A landscape with many valleys, sampled at points; each row gives a point and its height.
A ball rolls from a point to the lowest of its 6 nearest points, and stops where none of them is lower. Distance is the straight distance between rows; heights are no part of it.
<1845> h=626: [135 106 114 120 143 123 127  97 127 136 144 125 122 138 117 136 134 131
 108 119 114 139 115 112 117 144 138]
<773> h=536: [ 91  58 157  69 176 111 128  70 125 168 116  67 129 208 110 135 175 170
  65 115 101 120 144  83  90 121 186]
<1505> h=551: [113  92 147  98 154 131 122 103 124 152 110 117 127 164 126 121 142 154
  99 108  92 106 111 102 118 134 146]
<27> h=651: [ 94  74 154  70 171 125 130  80 132 177 123  89 132 191 113 137 171 160
  84 123 102 113 135  85 101 117 166]
<2094> h=560: [102  85 149  89 160 133 123 101 125 171 115 109 129 167 118 124 155 154
  93 120  85  94 119 102 105 130 166]
<254> h=340: [133 160 166 136 103 128 132 175  89 104  74 154 140  90 167  86  76 119
 148 138 141 131 146 185 159  98 112]
<69> h=443: [149 145  10 191 168 144 144 119 173 121 220 152  97 134 107 178 161  91
 171 135 146 160  98  87 124 148 115]
<825> h=597: [129 100 127 129 142 128 121  91 119 141 126 127 127 148 114 127 139 144
 103 114 104 132 111 103 114 144 138]
<2092> h=659: [111  88 172  87 150 112 133 112 120 158  85 101 144 156 133 106 129 150
  76 106  97 117 133 140 122 132 139]
<1486> h=272: [132 117 161 103 130 116 117 128 134 123 107 117 135 128 127 131 121 144
 135 131 129 120 137 138 131 128 120]
<777> h=242: [146 155 151 146  89 125 126 169 101 103  95 152 155  72 161  91  76 117
 157 142 145 135 143 180 154 103 117]
<2230> h=330: [ 98  82 190  79 138 111 134  97 127 172  73  95 147 168 132  96 130 165
  77 101  94  99 148 129 119 136 145]
<770> h=427: [ 91  59 171  52 154 109 126  67 109 178 105  76 133 190 115 128 167 163
  66 121  94 109 149  94  99 122 171]
<419> h=664: [109 138 203 101  72 115 137 159  87 119  75 127 146 120 158  81 102 133
 116 116 135 119 149 168 155 108 143]
<987> h=781: [137 114  83 153 164 127 122 118 143 140 174 140 106 156 110 159 165 131
 136 120 124 149 103  96 108 145 146]
<97> h=497: [130 168 115 156  98 131 135 164 132 114 133 133 125 109 133 134 118 113
 129 132 141 128 128 153 130 139 105]
<427> h=620: [113  82 220  83 135 112 130 119 113 154  53  87 161 157 147  87 113 171
  70 108 107 106 160 132 113 112 133]
<2083> h=479: [141 170  93 180 113 129 136 171 143  97 142 162 119 102 126 144 103 100
 160 149 153 146 104 144 139 143  89]
<317> h=394: [154 168 137 160  70 128 133 167 110  91 119 161 139  61 153 101  81  97
 156 140 154 141 140 179 157 101 122]
<2185> h=628: [110 146 186 114  94 121 133 166  96 116  79 128 133 117 158  86 106 128
 119 122 139 113 142 154 160 106 129]
<270> h=381: [152 164 135 154  78 127 131 168 107  99 115 159 143  75 152  99  84 107
 147 140 152 140 142 174 148 100 113]
<1159> h=476: [125 135 167 115 117 120 123 143 134 120 108 113 138 112 135 132 123 139
 134 133 137 115 150 141 123 123 112]
<345> h=438: [137 149  65 151 146 144 128 115 139 112 178 155 110 108 113 159 127 121
 166 134 132 132 124 106 127 145 107]
<457> h=220: [148 131  46 170 168 129 123 107 153 141 196 146  97 146 103 158 180 106
 145 126 132 161 102  80 115 163 119]
<2168> h=506: [123 160 142 142  99 121 132 150 130 122 124 130 134 114 141 118 114 124
 136 140 150 125 137 142 131 134 103]
<2152> h=579: [137 108 104 125 142 129 128  98 123 135 163 129 124 138 117 148 139 124
 106 115 124 147 114 107 123 142 139]
<905> h=313: [121 153 186 118  96 121 135 173  80 106  68 139 136 101 165  87  77 113
 132 132 131 133 149 186 154 100 124]
<690> h=519: [132 140 108 112 123 125 128 122 134 127 142 130 128 118 124 139 125 123
 137 132 137 130 141 145 141 137 116]
<1072> h=594: [158 202 113 187  91 142 123 184 122  60 151 175 123  51 164 123  97  90
 194 144 174 142 130 171 167 114 107]
<354> h=488: [147 166 114 182 109 128 132 182 140  92 147 163 123  92 141 145  94  87
 154 145 150 140 112 147 145 128 101]
<1237> h=512: [167 182 118 171  91 136 127 180 120  80 139 164 126  59 156 121  91  87
 166 141 153 138 132 171 158 106 114]
<2184> h=606: [ 99  58 139  78 197 119 124  76 146 162 120  75 128 213  99 135 194 178
  75 115  98 126 131  75  91 127 177]
<963> h=675: [130 107  94 145 159 132 121 104 130 146 165 125 114 148 110 156 161 131
 113 122 120 144 102 104 115 143 150]
<1990> h=472: [130 109 185  96 123 113 124 132 132 125  87 103 137 135 136 126 120 134
  99 123 128 112 142 150 119 105 135]
<1610> h=222: [ 98  83 198  73 135 108 132 102 124 183  64  92 153 168 135  92 134 171
  72 103  92 105 150 125 113 144 146]
<883> h=665: [154 173  38 187 111 145 132 150 144  91 191 168 111  94 105 168 113  98
 165 150 140 146  92 131 145 160  93]
<1688> h=436: [120  99 217  90 117 110 120 119 106 142  63  88 168 147 143  90 106 158
  85 116 128 109 155 142 116  99 136]
<960> h=361: [ 91  75 184  59 136 110 120  89 113 184  82  91 143 172 119 101 152 159
  74 111  86  94 145 115 115 133 155]
<315> h=326: [127 154 179 129 101 116 137 178  88 110  78 142 140  95 168  88  86 116
 140 136 137 130 139 176 152 101 121]
<17> h=611: [148 208 104 200  74 141 133 191 114  52 145 180 117  44 162 120  78  95
 205 144 182 143 133 181 178 125  95]
<1781> h=564: [112 103 138 115 153 133 120  94 124 154 115 125 122 160 121 122 143 153
 103 118  94 113 114  99 108 142 147]
<1042> h=539: [159 178  64 186  97 123 131 161 150  93 181 172 121  83 126 151 106  81
 178 151 153 161 105 142 151 153  70]
<60> h=513: [153 184 122 162  73 142 129 176 115  75 124 167 134  57 157 115  84  95
 165 143 155 142 144 188 167 113 121]
<2017> h=458: [151 136   4 193 158 150 143 124 168 114 222 159 102 120 101 181 158  92
 181 135 144 163  98  98 128 141 109]
<1410> h=489: [137 140  95 118 135 130 134 127 143 117 155 134 126 124 117 152 129 121
 137 125 125 128 131 136 145 135 109]
<896> h=588: [114 156 162 135 103 119 132 171 104 114  98 134 136 113 158  97 101 124
 139 130 151 116 137 141 142 115 118]
<2207> h=448: [152 169 130 158  86 129 132 171 113 106 130 153 138  87 149 117  89  95
 135 138 152 140 134 152 149 106 103]
<1804> h=406: [142 138  76 148 153 139 130 118 138 114 179 149 113 123 116 161 126 117
 163 131 132 138 128 103 128 142 113]
<1795> h=469: [139 120  97 119 138 129 132 110 132 119 164 131 127 125 123 154 132 116
 133 121 121 139 119 124 137 136 126]
<2076> h=386: [117 150 179 119 100 121 134 177  95 113  83 134 133 114 165  91  91 121
 131 132 139 119 143 161 158 100 129]
<489> h=487: [122  89 216  82 122 117 123 122 107 145  50  94 170 143 143  91 104 167
  80 125 123 103 154 143 113  96 136]
<448> h=471: [125 127 173 105 123 123 120 142 128 114  91 109 136 119 138 133 123 139
 128 128 137 110 140 143 131 118 125]
<976> h=503: [138 162  73 159 135 147 125 136 146 107 168 158 115 104 118 148 119 123
 163 140 133 124 114 122 134 151  93]
<1561> h=447: [132 170 107 166 109 136 136 173 137 109 137 154 123 101 134 143 110 105
 143 145 147 138 114 147 138 134 105]
<1807> h=393: [108 108 233  78 103 120 117 134  93 128  36  99 162 129 151  68 104 160
  97 127 133  97 151 159 137  99 157]
<2062> h=407: [134 128  92 142 160 137 131 120 143 114 180 146 110 129 120 158 131 125
 149 127 124 142 121 105 132 136 129]
<1343> h=518: [157 174  92 192 104 122 126 173 148  91 153 166 123  89 135 147 100  90
 174 156 155 156 113 143 138 145  88]
<327> h=277: [148 137  39 178 162 131 131 108 159 135 201 142 101 135 106 164 171  95
 148 127 138 165 107  89 118 161 127]
<1784> h=653: [112  86 221  81 130 116 121 123 107 150  41  82 164 150 150  83 108 166
  82 115 116 102 154 141 111  94 139]
<628> h=533: [132 157 105 129 114 139 133 141 144 114 148 135 127 116 123 147 129 117
 140 125 135 128 133 147 145 135 106]
<116> h=605: [154 203 120 174  77 146 136 184 111  52 130 173 119  48 162 118  83  98
 181 143 168 141 139 188 178 112 105]
<1709> h=573: [110  87 118  99 168 128 128  79 143 172 130  96 111 184  91 134 174 152
 110 133 105 117 132  76  91 132 154]
<812> h=600: [150 205 110 184  79 143 130 187 121  63 142 175 114  48 166 121  86 102
 195 144 175 141 126 183 181 122 105]
<227> h=454: [149 146  20 184 154 150 144 120 156 121 212 140 104 111 104 183 151  93
 178 136 139 152 106 103 121 139 115]
<1376> h=652: [130 165  85 147 119 138 128 158 148 107 144 149 121 116 126 147 127 109
 151 138 134 129 114 141 144 143 103]
<992> h=456: [129 165 139 155  86 125 137 166 119 115 121 142 141  97 141 112  96 108
 132 135 158 133 129 144 140 119 103]
<1413> h=390: [119  99 222  73 108 120 118 128  96 132  38  95 168 135 149  76 108 160
 100 130 134 102 152 150 127  87 148]
<256> h=409: [146 139  73 153 160 139 129 109 137 115 186 147 117 121 118 162 129 116
 164 129 131 143 126  94 122 145 110]
<2028> h=463: [132 134  93 120 145 134 134 119 137 115 160 138 118 124 122 162 131 124
 139 126 128 132 129 124 141 132 125]
<388> h=525: [151 178  69 186 104 129 129 164 143  99 166 172 118  92 125 147 103  88
 165 154 149 154  98 140 144 160  86]
<313> h=446: [136 128 154 107 129 114 118 122 135 121 114 114 136 127 130 131 123 148
 134 135 131 123 148 142 124 130 114]
<2044> h=430: [139 126  72 159 171 131 118 110 153 142 176 145 101 153  97 152 180 133
 141 130 124 151 101  85 109 151 134]
<1606> h=526: [131 157  82 141 133 143 127 144 144 112 164 149 118 113 121 152 122 114
 160 129 130 124 121 137 134 135 103]
<1898> h=618: [100  63 138  83 185 119 124  74 141 173 123  91 124 203 101 145 181 164
  94 125 108 123 142  73  94 119 164]
<986> h=397: [134 106 151 105 140 115 124 108 135 121 110 117 131 137 128 131 121 143
 124 125 119 123 134 134 127 128 120]
<720> h=590: [115 141 188 112  98 124 127 160 116 113  92 122 136 112 150 108 116 131
 126 123 142 108 141 149 148 109 136]
<1103> h=601: [149 172  25 183 127 154 133 131 145 102 199 151 104 100 105 176 132 101
 167 136 135 140 110 111 137 148 107]
<80> h=320: [102 112 235  72  97 119 118 142  90 124  22 104 158 129 152  72  97 153
 105 137 127  99 150 166 141 102 164]
<1487> h=395: [104 137 213  98  72 114 144 160  77 123  67 127 146 121 164  71  87 138
 118 123 132 125 157 184 148 103 139]
<2045> h=540: [100  92 169  81 140 121 131 103 123 169  85 101 144 167 133 104 139 160
  78 102  87 116 134 131 118 133 148]
<1174> h=404: [125 101 202  87 114 120 122 122 120 130  72  97 161 131 135  98 114 154
  88 128 123 117 154 145 118  94 136]
<1685> h=363: [119 120 207  87  83 124 124 142 106 122  69 112 155 123 141  93 112 147
 105 124 142 106 150 151 133 103 149]
<1516> h=422: [128  90 159  99 147 117 126 115 133 126 104 119 137 144 126 132 119 149
 119 119 112 123 124 136 126 125 125]
<2114> h=586: [122  92 144 110 155 116 126 110 126 137 114 125 132 150 124 118 131 152
 105 114 107 119 112 115 117 142 136]
<206> h=604: [ 95  45 149  70 190 114 122  70 143 173 115  62 135 215 103 138 189 179
  54 112 102 126 131  87  88 128 173]
<384> h=439: [139 129  92 127 148 130 133 120 138 116 175 141 118 125 118 161 137 121
 144 122 130 138 124 106 133 131 127]
<1022> h=544: [118  77 101 109 167 131 134  70 159 170 144  87 115 189  84 140 185 142
 107 127 104 124 130  78  99 135 146]
<632> h=581: [146 166  51 166 119 156 125 124 142 104 180 160 112 101 111 157 123 113
 164 142 136 131 112 115 133 153  93]
<1588> h=515: [121 103  90 136 154 142 126  93 139 168 160 104 110 163  99 149 181 137
 113 123 103 130  95  93  93 136 150]
<181> h=602: [100  82 149  85 163 137 123 100 120 176 112 102 120 171 118 129 159 153
  97 116  87  97 127  96 100 122 157]
<1262> h=565: [129 147 126 116 110 123 128 131 139 131 139 118 135 116 121 139 119 125
 140 125 143 130 136 151 137 135 109]
<657> h=517: [137 123 134 114 125 119 125 112 135 124 127 125 133 121 124 133 123 137
 135 123 130 131 138 141 133 136 113]
<1193> h=453: [120  95 191  99 120 111 132 119 124 146  76 106 149 140 138 103 115 150
  76 117 114 123 151 143 119 110 136]
<1338> h=261: [140 169 103 168 103 130 136 178 132 105 136 156 122 104 137 140 100  95
 144 136 146 138 116 156 141 125 101]
<371> h=527: [120 158 155 133 102 128 125 156 133 123 112 125 135 110 138 120 115 126
 138 134 152 117 140 139 133 130 110]
<1223> h=460: [130 167 124 165  97 126 141 176 126 110 129 144 134  99 139 122 104  99
 130 126 150 138 130 150 138 120 103]
<1402> h=541: [155 167  59 186 101 132 132 157 148  97 178 173 114  90 110 153 109  93
 163 153 153 157  97 135 146 160  86]
<1260> h=380: [104  89 189  86 135 113 134 107 121 166  74  92 154 162 134  98 126 160
  71 103 103 113 149 142 111 128 140]
<1790> h=537: [121  94 184  89 136 116 133 115 126 149  84 100 146 154 125 110 120 148
  80 109 105 122 142 139 117 116 136]
<1232> h=511: [113  83  84 113 169 129 134  81 161 175 150  90 109 186  89 143 183 134
 110 123 110 120 111  80 105 128 145]
<1649> h=592: [116  91 148 105 157 126 122 110 131 135  99 124 130 152 124 120 123 155
 100 109 100 119 116 124 124 137 138]
<1632> h=332: [145 141  36 170 148 152 140 104 149 126 206 141 100 112 111 172 145  99
 169 135 140 155 120  96 124 148 113]
<2088> h=553: [138 134 124 110 119 124 125 117 141 125 135 122 126 116 123 135 126 129
 137 125 129 133 139 139 138 138 109]
<197> h=401: [136 110  71 152 168 127 114 104 154 149 179 137 100 168  87 152 186 141
 138 128 114 138  95  82 104 144 138]
<1080> h=727: [133 112  84 144 161 138 128 110 139 153 164 124 110 161 102 157 175 136
 132 122 120 144  97  96 108 140 150]
<1043> h=612: [144 173  56 169 112 144 127 148 143  98 173 163 113  97 108 146 114 106
 163 148 147 141 107 129 146 156  93]
<412> h=475: [124 135 188 103 111 124 116 146 132 120  92 109 139 122 144 119 121 138
 118 128 137 110 146 151 136 112 136]
<934> h=364: [140 130  80 153 163 133 134 111 139 124 177 150 107 134 113 167 141 124
 157 129 128 155 122  96 122 143 130]
<1945> h=574: [118  97 122 121 151 131 121  96 121 159 136 112 122 157 111 130 151 144
 103 121 102 122 113  95  99 144 149]
<814> h=462: [131 161 146 150  87 117 137 163 107 108 112 147 145 101 152  95  86 110
 140 139 156 130 135 148 147 107 104]
<843> h=516: [154 145   4 193 182 148 133 117 188 122 236 172  96 133  97 168 175  88
 169 127 145 156  89  81 122 154 117]
<1734> h=324: [145 129  72 168 166 130 130 103 147 133 185 146 105 141 110 162 159 119
 155 130 126 161 120  90 113 154 129]
<841> h=391: [ 91  67 173  56 144 107 124  70 109 179  91  83 138 179 118 115 161 164
  70 118  89  90 145 107 106 129 167]
<1574> h=491: [124 157 152 149  91 122 133 165 120 118 109 131 136 107 150 105 101 124
 140 134 153 121 133 150 137 125 107]
<914> h=580: [116  97 134 112 152 135 122  99 124 165 120 116 125 160 118 126 153 150
 105 123  94 113 119  92  94 134 144]
<808> h=543: [119  89 103 116 150 131 128  84 142 172 146  98 109 179  94 140 173 134
 110 125 103 119 111  80  99 130 142]
<1144> h=576: [113  97 114 124 146 133 125  87 127 171 137 104 119 163 105 134 166 141
 107 127  98 116 113  95  96 137 144]
<2074> h=449: [131 112 133 113 133 116 126 104 129 125 129 128 135 138 121 130 128 137
 120 124 123 135 130 130 129 139 119]
<189> h=561: [ 99  87 161  76 148 127 124 111 127 162 100 112 134 160 126 114 141 150
  80 105  90 105 122 129 128 135 151]
<610> h=312: [143 134  61 170 163 133 134 110 143 125 186 148 104 140 111 154 149 110
 155 128 130 165 123  89 114 159 124]
<1823> h=514: [152 134  13 176 167 134 130 104 172 131 219 152 105 141  96 174 186  93
 147 126 142 164  89  85 120 164 126]
<2033> h=585: [151 202 120 178  84 146 127 179 114  58 139 170 122  52 162 120  83  93
 183 142 173 143 135 181 170 113 114]
<1831> h=441: [139 142  84 130 146 142 128 127 135 111 168 142 116 122 124 162 130 118
 153 130 128 130 123 117 137 127 118]
<1365> h=572: [123  96 129 117 148 133 122  96 119 149 128 122 124 153 113 120 145 146
 102 119  98 119 114  93 102 147 147]
<2197> h=535: [164 176 124 177  99 130 123 180 128  81 143 164 125  70 156 129  91  86
 163 146 158 146 123 161 150 109 107]
<1750> h=498: [130 143 107 116 125 132 136 126 139 117 147 131 126 115 122 147 127 122
 138 129 131 125 136 139 144 138 119]
<408> h=507: [126 162 125 142 103 131 137 153 140 121 129 127 128 113 130 134 119 116
 133 125 145 132 137 149 130 140 108]
<1259> h=292: [146 140  51 170 162 133 139  94 145 128 200 143 106 133 104 169 158 104
 163 135 136 163 121  89 115 160 116]
<895> h=376: [122  99 205  80 102 111 116 121 110 132  59  94 165 126 143  87 107 149
  88 129 130 109 160 138 121  94 138]
<1290> h=403: [145 145  55 174 146 148 139 107 141 116 198 145 105 116 107 165 142 102
 165 132 136 158 125  97 128 148 108]
<20> h=294: [ 94 115 237  82  86 119 127 147  85 125  29 111 157 124 158  68  92 149
 114 125 132 106 153 171 144 116 154]
<1816> h=384: [ 97 122 219  95  66 109 134 149  86 122  53 117 150 121 162  64  90 143
 123 126 136 113 155 178 147 110 149]
<216> h=548: [147 133  17 179 181 144 136 114 174 125 221 157 105 134 100 171 164  89
 164 131 146 161  94  86 130 157 124]
<322> h=372: [156 142  29 183 154 144 144 111 157 127 210 145 100 118 111 175 151  95
 173 135 140 154 108 100 125 143 123]
<1730> h=496: [118  95  84 130 158 134 122 102 146 169 159 103 111 165  95 151 175 130
 118 125 105 133 101  91 103 129 151]
<2187> h=695: [162 203  97 197  86 137 122 174 136  77 172 176 121  49 151 135  87  90
 201 145 176 149 129 167 155 124  87]
<1097> h=567: [112  89 140 103 155 135 118  96 127 163 119 115 132 159 120 119 144 156
 103 120  87 111 123  98 102 134 152]
<132> h=502: [149 155  26 180 134 163 136 122 140 115 204 147 103  97 106 174 138  95
 169 134 140 149 117 110 120 146 105]
<1770> h=420: [103  90 213  82 137 108 131 114 115 164  57  87 154 169 148  87 115 171
  75 104 100 111 150 132 109 125 135]
<46> h=624: [148 206  95 196  81 147 122 175 124  60 158 182 119  45 157 126  81  96
 200 146 177 148 130 176 169 120  91]
<187> h=589: [122 106 108 133 146 134 129  95 121 154 150 116 116 146 111 138 157 137
 108 115 109 134 107 103 109 152 151]
<1181> h=528: [119 143 176 118 114 122 126 157 126 118  94 121 131 117 150 114 120 140
 128 125 149 114 138 142 134 123 125]
<531> h=432: [ 90  80 159  66 151 119 127  82 112 180 104  86 134 175 122 128 156 150
  76 116  91  95 147 102 107 122 170]
<526> h=478: [129 166 135 147 100 129 134 161 124 121 126 138 132 111 139 123 105 107
 129 132 151 130 134 148 138 131 108]
<1034> h=387: [125 150 157 141  97 116 129 173  93 110  94 141 138 105 161  91  86 124
 143 136 152 126 129 154 153 112 114]
<267> h=408: [123 126 193  91  99 126 121 141 114 122  80 103 147 130 143 105 115 142
 100 123 138 110 149 152 139 102 144]
<1912> h=529: [130 169 107 148 103 138 141 164 143 115 135 142 121 112 127 139 124 113
 134 131 140 133 127 155 144 134 106]
<492> h=482: [121  93  74 122 156 127 123  93 156 166 164 103 110 173  94 151 189 137
 115 128 109 124  97  88 102 127 145]
<1314> h=583: [149 163  21 185 136 167 134 131 149 105 215 148 102  92 105 180 138 107
 174 140 137 147  99 110 127 143 107]
<1997> h=582: [152 165 114 182 102 126 122 172 139  86 144 165 126  78 151 137  98  84
 171 146 154 144 114 149 150 109  96]
<1333> h=405: [103  77 180  69 134 113 124  93 123 180  75  94 148 172 132 102 146 157
  74 102  91  95 145 125 121 134 153]
<1736> h=578: [110  79 118  93 173 121 125  72 146 170 129  87 114 188  99 130 179 154
 107 133 105 118 136  75  93 126 148]
<1454> h=442: [129  95 164  99 149 114 128 127 126 127  91 118 138 140 124 126 122 147
 106 120 114 123 129 145 125 120 129]
<350> h=426: [137 144  81 140 146 146 130 122 140 114 175 147 121 115 120 160 126 122
 161 129 123 136 126 103 136 137 111]
<646> h=591: [162 180 107 187 101 131 122 181 137  80 155 173 123  61 157 137  87  84
 181 149 157 149 129 161 146 116  99]
<122> h=341: [110 116 219  80  83 118 117 137 103 123  47 111 162 125 153  72 107 154
 107 133 140 102 149 154 136 102 157]
<2129> h=333: [147 137  31 164 173 128 125  96 162 141 208 145  99 145  93 166 184 105
 142 126 140 164  96  82 126 161 125]
<543> h=566: [123 101 106 123 145 137 122  88 127 172 143 101 116 161 104 140 168 145
 106 124 104 120 115  90  94 139 148]
<428> h=596: [162 172 108 188 101 126 120 180 132  83 148 167 125  58 147 140  96  87
 182 147 160 151 114 153 143 117  90]
<1518> h=418: [129 118 169  98 130 113 120 129 140 116 101 114 137 126 134 134 123 148
 128 125 128 116 138 141 127 117 131]
<347> h=334: [149 118  62 164 167 125 113  98 151 144 183 144  96 159  91 155 190 130
 142 130 118 148  96  76 101 153 130]
<1801> h=558: [164 176  95 185  99 124 126 170 142  91 169 168 120  69 137 144  91  89
 187 158 161 160 113 153 144 135  83]
<1802> h=501: [126 101 141 105 149 118 124 108 128 129 113 132 128 149 123 128 124 147
 111 114 108 125 123 123 125 143 134]
<1330> h=587: [143 161  42 168 130 153 134 117 138 113 197 146 109 107 108 170 127 103
 169 138 135 142 121 105 128 148 104]
<1679> h=452: [136 123  95 124 160 131 129 114 130 118 170 139 119 132 128 163 133 122
 138 123 125 140 120 108 128 139 135]
<2146> h=508: [125 104  83 135 161 132 130 101 145 166 163 112 111 158  95 151 179 136
 117 120 110 126  98  92 101 139 146]
<2087> h=764: [115 146 176 125 108 127 126 166 112 113  95 126 133 117 156 103 106 128
 128 131 148 112 135 144 143 111 124]
<289> h=464: [125  97  74 131 167 133 118  98 165 164 176 115 104 177  90 158 187 137
 124 126 109 127  96  85 108 130 138]
<1069> h=607: [150 169  40 172 121 157 132 124 136 108 191 148 111  98 111 161 123 102
 168 139 132 140 109 113 132 152  95]
<1712> h=559: [121  94 165  97 146 114 129 113 125 142  90 111 142 151 130 117 126 150
  86 108 101 118 126 145 125 118 135]
<1896> h=593: [121  96 133 115 151 124 122  96 122 141 122 125 125 156 121 119 136 152
 102 115 101 122 117 111 117 147 142]
<1780> h=568: [109  93 157  90 152 125 125 111 126 143 101 111 135 160 130 116 139 149
  88 110  99 111 120 133 125 134 146]
<15> h=562: [157 174 104 186 106 129 124 179 130  88 159 170 124  72 143 137  94  84
 178 146 151 150 113 150 144 123  92]
<219> h=342: [126 149 167 134 101 117 134 174  89 112  82 147 141 100 165  91  85 111
 140 139 140 126 134 163 150 100 114]
<2236> h=413: [110 129 201  94  77 125 128 142 105 121  74 118 148 118 152  83 112 140
 105 119 143 106 153 155 139 105 149]
<128> h=531: [142 159  50 162 129 152 126 119 136 111 187 152 108  98 107 160 123 111
 166 143 130 130 118 113 131 150  97]
<1087> h=609: [112  89 134 110 160 133 123  83 128 173 125 101 118 178 106 132 173 155
 108 133 102 108 129  82  93 123 154]
<1490> h=289: [122 153 194 112  81 116 132 173  82 115  68 134 145 100 167  89  77 122
 131 123 128 130 155 193 157  94 122]
<552> h=339: [ 99 112 247  63  99 119 126 150  89 132  15  99 154 133 157  76 102 153
  96 128 121 102 158 172 139 101 168]
<1054> h=470: [147 148  61 162 145 147 139 108 142 113 195 147 109 109 108 164 135 108
 169 138 135 146 130 100 119 146 103]
<1077> h=550: [127 148 152 121 107 124 122 143 133 126 115 123 126 115 129 126 116 129
 136 126 143 115 146 138 128 133 114]
<430> h=577: [137 171  80 168 120 138 126 153 148 106 156 158 112 105 117 143 113 111
 160 142 138 133 107 139 143 152  89]
<2216> h=445: [121 141 191 100  91 125 129 152 113 121  92 107 143 120 147 102 119 132
 104 123 144 111 147 152 141 102 144]
<1895> h=358: [116 107 219  84  97 119 116 125 100 130  50  99 171 130 143  79 109 149
  98 130 143 102 158 150 128  97 148]
<916> h=538: [119 151 165 125 105 125 124 164 120 119 101 120 134 117 145 111 107 131
 133 128 151 115 140 141 135 125 116]
<1018> h=396: [141 159 137 152  84 124 134 171 103 111 117 152 144  90 154 101  92  99
 144 139 155 135 136 158 147 107 108]
<1461> h=243: [ 94 112 239  72  82 122 128 154  88 127  25 106 151 118 158  71  95 155
 108 130 130 105 154 170 143 105 157]
<260> h=398: [ 94  84 169  62 143 117 127  87 119 180  93  98 134 173 124 111 151 156
  73 106  89  92 142 115 116 129 159]
<485> h=603: [111  72 120  94 187 113 126  74 155 167 128  90 118 203  94 130 182 157
  96 128 102 124 147  65  91 129 156]
<1162> h=461: [133 124  85 155 167 134 134 114 144 129 174 145 110 143 114 164 152 129
 142 127 127 151 112  93 113 145 139]
<1900> h=500: [153 171 122 170  92 132 132 177 121  97 134 158 131  81 147 130  95  88
 144 137 144 138 122 158 144 112 101]
<607> h=575: [114  94 148 104 153 127 123 111 126 139 105 118 129 156 125 121 130 151
  95 111 100 113 116 121 124 136 143]
<362> h=504: [135 117 106 110 136 120 129 106 128 118 155 126 124 126 118 144 132 121
 122 120 125 136 128 126 132 144 129]
<2022> h=634: [ 97  59 150  65 178 121 127  81 133 174 115  81 130 202 109 136 172 163
  81 117  97 115 140  89  97 119 179]
<105> h=542: [115  99 106 133 145 136 122  94 134 166 150 102 116 159 103 143 170 137
 110 120 102 129 107  98  95 141 148]
<220> h=473: [159 176 128 162  89 131 127 175 120  83 129 167 133  62 154 115  90  91
 157 140 158 137 136 172 155 107 116]
<623> h=295: [ 98 116 232  81  82 119 123 150  94 127  34 113 157 121 162  67  93 155
 117 126 138 106 149 165 141 108 160]
<1742> h=571: [124 102 105 131 143 129 126  93 127 159 140 109 118 155 109 142 156 130
 108 120 109 131 111  98 103 146 150]
<1328> h=468: [ 97  86 158  74 147 124 122  97 120 177 103 102 133 170 124 125 157 150
  74 112  93  95 123 110 114 127 160]
<1674> h=534: [161 184 121 163  86 142 121 179 122  69 140 168 124  53 158 115  92  92
 171 143 160 138 131 181 157 109 117]
<405> h=444: [132 124  86 147 162 126 130 114 133 123 172 143 118 139 123 165 142 124
 141 117 126 150 112  94 122 147 139]
<135> h=532: [102  90 155  88 153 131 129 108 124 161 100 115 133 163 124 112 139 157
  81 110  87  98 123 121 122 134 158]
<449> h=373: [119 100 219  75 103 117 119 124 106 135  50  95 166 135 149  83 108 165
  94 126 132 108 153 149 123  94 148]
<111> h=557: [ 93  63 159  66 162 119 130  75 119 172 104  78 133 195 113 136 165 160
  72 116  96 102 143  88  98 115 173]
<1195> h=325: [116 149 195 114  79 119 138 172  84 115  76 132 140 111 167  81  87 127
 120 119 130 128 152 178 154 102 127]
<1128> h=451: [129 114 195  89 119 121 130 131 124 132  84 100 149 137 134 113 120 140
  91 119 126 118 152 147 122 101 137]
<451> h=658: [143 176  39 175 109 146 129 135 142 100 191 155 102  98 110 155 125 100
 157 143 139 143 103 117 139 159  96]
<375> h=639: [164 188  98 197  93 129 121 173 143  84 166 176 127  55 152 140  94  84
 192 153 171 154 129 152 150 128  87]
<2100> h=563: [113  77 108  98 179 128 132  67 152 169 139  91 116 195  93 134 189 147
 104 130 110 124 133  72  96 132 148]
<656> h=355: [152 166 137 153  78 130 130 165 102  97 100 162 150  61 160  93  81 105
 163 148 152 139 143 189 156 111 118]
<248> h=467: [114  85 203  89 125 111 133 110 122 160  65  96 158 156 139  96 115 159
  77 108 110 117 153 144 111 117 134]
<625> h=457: [110  99 234  68 115 119 119 135  94 133  25  92 168 141 150  72 107 160
  91 128 120  95 158 154 135  83 153]
<700> h=584: [ 92  73 155  74 167 125 132  93 127 180 117  91 128 185 116 128 170 153
  90 123  95  99 133  90 102 115 171]
<1794> h=309: [143 129  65 164 169 126 126 100 149 141 188 142 100 152  89 160 179 118
 149 128 126 158 103  88 113 159 127]

For each start below, name the point where the ball stops.
<449> | <1461>
<2184> | <1610>
<451> | <457>
<2187> | <1338>
<720> | <1461>
<914> | <1610>
<1103> | <457>
<206> | <1610>
<825> | <1610>

Call two points neighbours if one is among the 6 nearest of the other. Go from one point of each pair to the other, from neighbour to neighbour, staying as low as possible. Name the highest point that can't be avoided.
<1338> / <777> | <1223>
<1486> / <1338> | <1990>
<777> / <1490> | <254>
<457> / <777> | <362>
<1461> / <777> | <1487>

Two balls start at each pair of points below. Name the first point that both come to, or write none.
<1750> / <1679> | <2062>
<1365> / <1097> | <1505>
<632> / <1831> | <1804>
<350> / <405> | <934>
<690> / <2152> | <934>
